Each row is a point on a landscape with many valleys, with its height.
A ball rolls from a point to whichever of its 2 nearest points has the largest drop for the distance, and stops where none of them is lower. Distance is the straight distance between rows; heights are no part of it.
Q_353 height 668: [-12  35  24 -12 -18 -13  -3   2 -15  -5 -14   2 -11 -25  24  27 -17 -19
   5 -16  -2 -28  -7  22]
Q_933 height 679: [  7 -16   1 -29   7 -32  -9 -13   7   7 -20 -12  -4 -25  41  -1  14 -19
  -4   2  23 -14  50  22]
Q_645 height 310: [-14  20 -12  22  -1 -13  -9   5  22  -2  -1  -5 -23 -10  17  11 -17   7
   6   7 -41  -5  23   0]
Q_113 height 243: [  1 -12 -22   5 -12  14  27  13   2 -16  -1  13  -6  22 -27 -16  -7  -7
 -11  10  -1   2  -6 -26]
Q_122 height 307: [  0  28  -7   0  -6   1 -19  14 -20 -17   7  24  -5 -28  26  25  -3  -1
   3 -18  23  12 -11  24]
Q_352 height 329: [-12  22 -20   1  -1  12 -11  23   6 -17  13  29   1 -24  21   9   0 -18
  -1  -3  20  20   3  13]
Q_361 height 160: [  5  -5 -19   3  -5   7  12   0 -10 -18  -5  25   3  10  -4  -5  -6   8
  -7 -10  21   5 -16   1]
Q_443 height 212: [ -1  17 -32  17 -16   5  23  29  -9 -19  -6  15 -38  30  -7  18  -1  -3
  -3  18  -6   7  13 -27]
Q_319 height 119: [  5   1   2  -5  -7  -3  20 -15 -36 -15 -17  24   3   4   8   7  -3  -8
  -9 -15  36 -10 -27   8]
Q_402 height 394: [  0   1  42  21  23   6   2 -10 -24   1  12 -14   2  15 -40 -21  -1  11
  21 -16  13  20 -26 -17]
Q_177 height 154: [-10  18  -4   2 -10  15  26   3   1 -24 -24  24  -3  14  -7  -8 -16 -29
 -10   0  -3 -22 -16 -24]
Q_928 height 439: [ -1 -12  -1   2   0   0  -3 -11  20  12   4  10  13   3   1  -8 -17 -11
  10   3 -11 -10 -15  -2]
Q_261 height 339: [ -3  16 -34  11   1 -14   2   8 -18 -36 -13  16 -10 -13  33  10   3  35
 -16  -9   3  -2  24  21]
Q_206 height 161: [-25  -1   6   7  -6  23  13  21  27  13  26   0 -14   8 -28   5  -1 -25
  28  18   1   5   2 -12]
Q_773 height 91: [ 11  -6 -13  32  -6  -2  31   4 -26  -2   5   5 -35  32 -29  -1   9   7
   6  19  13  18 -11 -40]
Q_742 height 187: [ -4 -31  -3   2 -14  23  12   7  42  11  26  18  -2  -1 -20 -28   7 -26
   7  12 -12   2   7 -24]
Q_629 height 286: [ -4  32 -39  23  -2  -1  -3  22 -10 -39   1  36 -14 -11  30  14   7  12
 -12   3   2  12  12  13]
Q_395 height 349: [ -9  17 -21  -8  11   3 -13  14  26  -8   3  14   1 -43  47  -5   8 -25
  -7  -2  12  10  19   9]
Q_364 height 177: [  5  -1  -7  -8   4  -4  -4   4  -7  -3 -10 -37  15   9   1  -8   7  32
 -25   0 -17   9  22  23]
Q_65 height 104: [-16  19   8  23  -7 -16 -25   0  20  11   1 -14 -18 -25  15  11 -10  24
   4  -4 -54 -20  22  10]
Q_302 height 240: [ -6  28 -37  24  -6   1  14  23 -15 -40  -8  31 -27  16   9  19  -5   3
 -12  10  -7   0  10 -10]
Q_668 height 167: [  0  -3 -17  20 -16  13  28  22  -8  -8  16  32 -37  13 -30  -8   2 -18
  16   3  24   7  -7 -43]
Q_187 height 82: [ 15  -3  14 -19   2  -2 -19   0  -7   3   2 -35  28  13 -12  -2  14  32
 -18   6  -7  13  -4  16]
Q_591 height 175: [-10  12 -15 -11 -12  -6  15   1   0 -17 -29   6   7   6   9  -7 -16 -18
 -12   6  -2 -35  -2  -3]
Q_338 height 239: [  2   4  14 -19  -4 -19  13  -9  -7 -16 -30 -20  30  15  -4 -18  -8  -3
 -27  23  -2 -22 -18  -3]
Q_572 height 431: [-11  -9 -12   0  14   5 -11   0  46  16  16  11   0 -30  32  -3   6 -24
  13   0 -13  16   7   0]
Q_139 height 416: [-11 -16  -7 -23  25   1  -2 -11  43   7 -11 -17  18 -31  37 -21  29 -22
  -9   6  -5 -10  31   4]
Q_365 height 112: [-11  30   5  27   6  19  20  -9 -33 -22  -7  34 -28   6  -9  13  -8  -5
  10 -21  15   7 -24 -23]
Q_135 height 469: [  7 -24  -5 -28  23  -6 -17 -16  22  21  -7 -25  31 -11  28 -14  23   1
  -7   5  -2   1  22  10]
Q_358 height 196: [-20  32 -20   6 -11  20  19  36   5 -20   1   9 -36  14 -15  17  -7 -24
   4  18  -2   4   8 -22]
Q_277 height 494: [ -2 -20  20   2   8  -9 -21 -21  21  35  18   1  28   3   6   2   2  12
  13   4 -32  -8  -6   8]
Q_811 height 347: [  7  -2  32 -13   0 -24   0 -13  -1 -11  -4 -23  40  23  -8 -17  -7   9
 -22  22 -13  -4 -26  -9]
Q_414 height 139: [  8 -15 -10  32 -10  -9  33  14 -21  -2  15  16 -40  15 -37 -23  14   1
  18  11  31   6  -4 -50]
Q_741 height 661: [  2   4  19 -20  -3  20 -11  -4 -24   3   4  -5   2  -7  -9  17  -4  -1
  11 -24  30  -2 -13  27]
Q_930 height 81: [ -3  15   2  19   1  17  18 -13 -38 -28 -13  36  -4   1   3   9  -2   4
   8 -26  34  -3 -29  -4]
Q_532 height 671: [ -7   4  -8 -23  -1  20  -3  15  -6  -6  -6  -6   9  -4   0  13  -3  -7
  -2 -11  21   0   1  23]
Q_924 height 184: [  6  -4   6  28   6  -3  15  -5 -29  -4  13 -16 -16  33 -38  -9   5  22
   4  12   3  30 -15 -29]
Q_964 height 182: [-18   8 -10   5 -16  26  21  37  20  -2  20  12 -28  -2 -22   6   3 -31
  14  20  12  14   9 -26]
Q_491 height 137: [ -6  27  -6  18  -3  21  28   4 -15 -22 -12  24 -23  24 -19   6  -9 -18
   4   0   6  -5 -14 -32]
Q_946 height 574: [ 21 -13  40 -16   3  -6 -28 -28  -7  31  12 -12  32   3  -7   3  11  10
  12  -4   0  -5 -17  14]
Q_724 height 218: [  3 -32 -17  -4   7  21  11   3  43  15  17  -1   5  -5  -5 -28  15 -15
  -5  11  -8  23  14 -16]
Q_66 height 313: [ -3  -7  34  -8  15   7  -6   0  -7   8  15 -22  19  18 -43 -13   4   6
  12   4   9   8 -20  -4]
Q_32 height 100: [-16 -16  19   8   1   9   8  16  24  25  30  -8   6  21 -42 -12  13  -7
  26  29  -2   6   3 -18]
Q_673 height 855: [ 23  -8  18 -11   3 -21 -35 -18   3  21  -7 -28  21 -12  12  -6  14  38
 -15  -6 -29  -9  17  18]
Q_344 height 510: [  2 -14  -8 -29  16  -8 -11  -7   8   2 -23 -40  19 -17  28 -18  21   0
 -20   7   6  -7  40  19]
Q_34 height 164: [ -7  13  15  12  -1   6  -7  -5   6  17   5 -10  -7   8  -8  15 -15  10
   9  -5 -34  -5  -7   5]
Q_465 height 346: [ 19   0   4  -4  -8 -26 -15 -14 -21   2 -10  12 -11 -29  31  28 -13   5
   2 -25   4 -10  -9  23]
Q_580 height 328: [-17  -9  -3  -1  12   4  -3   0  32  16   6 -21  10   2   8  -4   6   1
   2  13 -28   2  25   7]
Q_632 height 691: [ 23  -6  39 -14  -5 -40 -24 -22  -9  12  -9 -28  30   0   5  -5   5  29
 -24   1 -25  -9 -11   6]
Q_196 height 493: [  7 -11  24 -13  -2  -3  -8 -23   0  17   0  -1  25   3  -5  -4 -11  -9
   8  -2   9 -12 -26   3]
Q_826 height 208: [  1  -7  28 -19  12  10 -24   0   4  16  19 -32  29  12 -27  -3  18  17
  10   7  -2  16  -2  15]
Q_649 height 205: [  2  12  -2  24   2   8 -11  -3 -28 -11  12  23 -20  -6  -6  24  -5  23
  13 -35  10  21 -22   5]
Q_268 height 195: [  1  -4  -4 -17 -15   0  15   6  11 -11 -23   1  24   9 -10 -24  -7 -16
 -24  14   0 -24  -8  -8]
Q_213 height 624: [ 24 -19   9 -22   1 -41 -17 -21 -11  21 -16 -14  -7 -26  31  12   7  -1
  -6 -13   5 -17  33  26]
Q_343 height 252: [  3  -4 -26   1  14  10  -6  -2   5   2  -1 -17  -3  -1  11   1   3  21
 -10  -4 -10  26  21  17]
Q_350 height 381: [-14  -7 -11 -15  17   8  -5  -2  45   5   1   4   6 -43  51 -15  17 -37
  -5  -3   2  -6  19  -2]
Q_814 height 546: [  2  -7   5 -31  -1 -24  -3  -2 -11  -8 -25 -36  12  -5  13  -7   7   4
 -20  14  12 -22  31  30]
Q_278 height 629: [ -4  21  13  -3 -12 -24 -11 -10 -17  -3 -19 -13 -13 -16  22  15 -18   5
  -3 -14 -15 -37   5  19]
Q_42 height 209: [  6  -6 -20   5   6  13  -8   1  -7  -2   7   7  -5   8  -6   4  -1  20
  -1 -10   6  25  -6  10]
Q_351 height 411: [ 12  -5   3 -19  -1 -12 -22  -7   1  16  -1   6   2 -22  32  17 -11 -10
   9 -15  10  -7   1  16]
Q_991 height 230: [  3  -1 -34   6 -11   3  27  21   8  -6  -7   1 -20  32 -17  -8   0  -7
 -15  29 -15   3  14 -31]
Q_510 height 255: [ -6  -8  -2   4  -6  22  30  16 -11 -17   5  17  -1  20 -51 -26   3  -6
  -2   2  22   0 -14 -27]
Q_530 height 430: [-12 -20   3   6   8 -11  -2 -11  32  25  13  -6  25  13   2  -8   3   5
   1  27 -44  -4   8  -4]
Q_560 height 448: [ 26 -21 -14  -8   1 -15  -8 -19 -24   0 -11   7  13   6  16   0  -4  18
 -16 -10  16   3  -7  15]
Q_172 height 276: [ -6  -9   9  -6   7  22  12   4 -11 -10   9  -9  14  19 -44 -18   3  -3
   4   0  23   5 -19  -7]
Q_225 height 391: [ 16  -7 -26  -5  -1  -3  -6  -3 -24 -17 -11   9   3  -3  24  12  10  29
 -16 -19  14   4  10  29]
Q_768 height 636: [ 18  -8  32 -20  -2   9 -23 -16 -19  25   5 -15  14  -8  -9  18   6  14
  10 -24  14   1 -11  22]
Q_867 height 380: [ -7  10 -22  15  -2  -3  10  12  25  -1  -1  10 -16   5   0   4 -18 -14
   5  16 -27  -6  10 -17]
Q_247 height 265: [  5  16   7  11  -6   3 -19  -5 -20   1   1  14 -11 -21  13  29 -16   4
  12 -27   6   7 -27  17]
Q_2 height 535: [ 39 -20  11 -23  -3 -27 -17 -21 -26  22  -9 -12   8  -8  18  15   7  10
 -10 -15  10  -1   1  22]
Q_602 height 579: [ -4   6  -3 -13  -7 -16  -5   1  -7  -8 -19 -16   2 -11  22   1  -8   5
  -9  -1   1 -24  23  26]
Q_336 height 53: [ -8  10  13  16   1  10   8  -8  -7   5   7  -6 -11  17 -28   4 -17   4
  14  -2 -12   1 -20 -11]
Q_952 height 404: [  0  -1 -24   5  -8   2  -2   6  26   0   3  26   2 -10  12  -4 -17 -21
   6   1  -1  -2  -4  -7]
Q_844 height 491: [  6  15  50  -8  -2 -22  -8 -17 -13  -3 -12 -32  25   9  -5  -3   1  22
 -29   8 -27  -5 -28  -6]
Q_68 height 279: [ -3  -4  11  30  15  -4  15   4 -22  -1  16   2 -19  23 -48 -14   0  12
  22 -10  24  20 -11 -24]
Q_849 height 135: [  1  11  13  18   6  19   6 -17 -30  -3  -3   0 -10   7 -18   9  -7  16
   9 -27   3  10 -24  -2]
Q_112 height 159: [ -9 -29  16   8  -7  14  15  19  32  15  33  11  -3   1 -44 -34   5 -21
  26  11   6  -3   5 -28]
Q_763 height 319: [ -3  -5   8   7   3   2 -23 -12  15  24  10  -8   1 -13  10  17  -3  13
  12  -8 -26  -5   3  21]
Q_901 height 264: [-14 -13 -17   1   8  11  16  13  38  16  12 -24  -3  12  -4  -5  17  -9
  -8  29 -18  18  22  -8]
Q_372 height 449: [  2  -5  -5  -4   3  -7 -22  -6  25  17   6  24   6 -35  40  12  -7 -21
  23  -5   1  -1  -5   9]

Where does a ball stop that starts at each point below?
Q_560 -> Q_32
Q_510 -> Q_32
Q_811 -> Q_930
Q_580 -> Q_32
Q_741 -> Q_65
Q_278 -> Q_336
Q_395 -> Q_336

Call two points neighbours if one is among the 2 nearest of the other. Go from one point of each pair to the other, from neighbour to neighbour, staying as low as possible. Name the highest point that can't be avoided.
Q_930, Q_32 -> Q_66
Q_773, Q_32 -> Q_402
Q_773, Q_336 -> Q_277
Q_336, Q_65 -> Q_763
Q_930, Q_187 -> Q_343
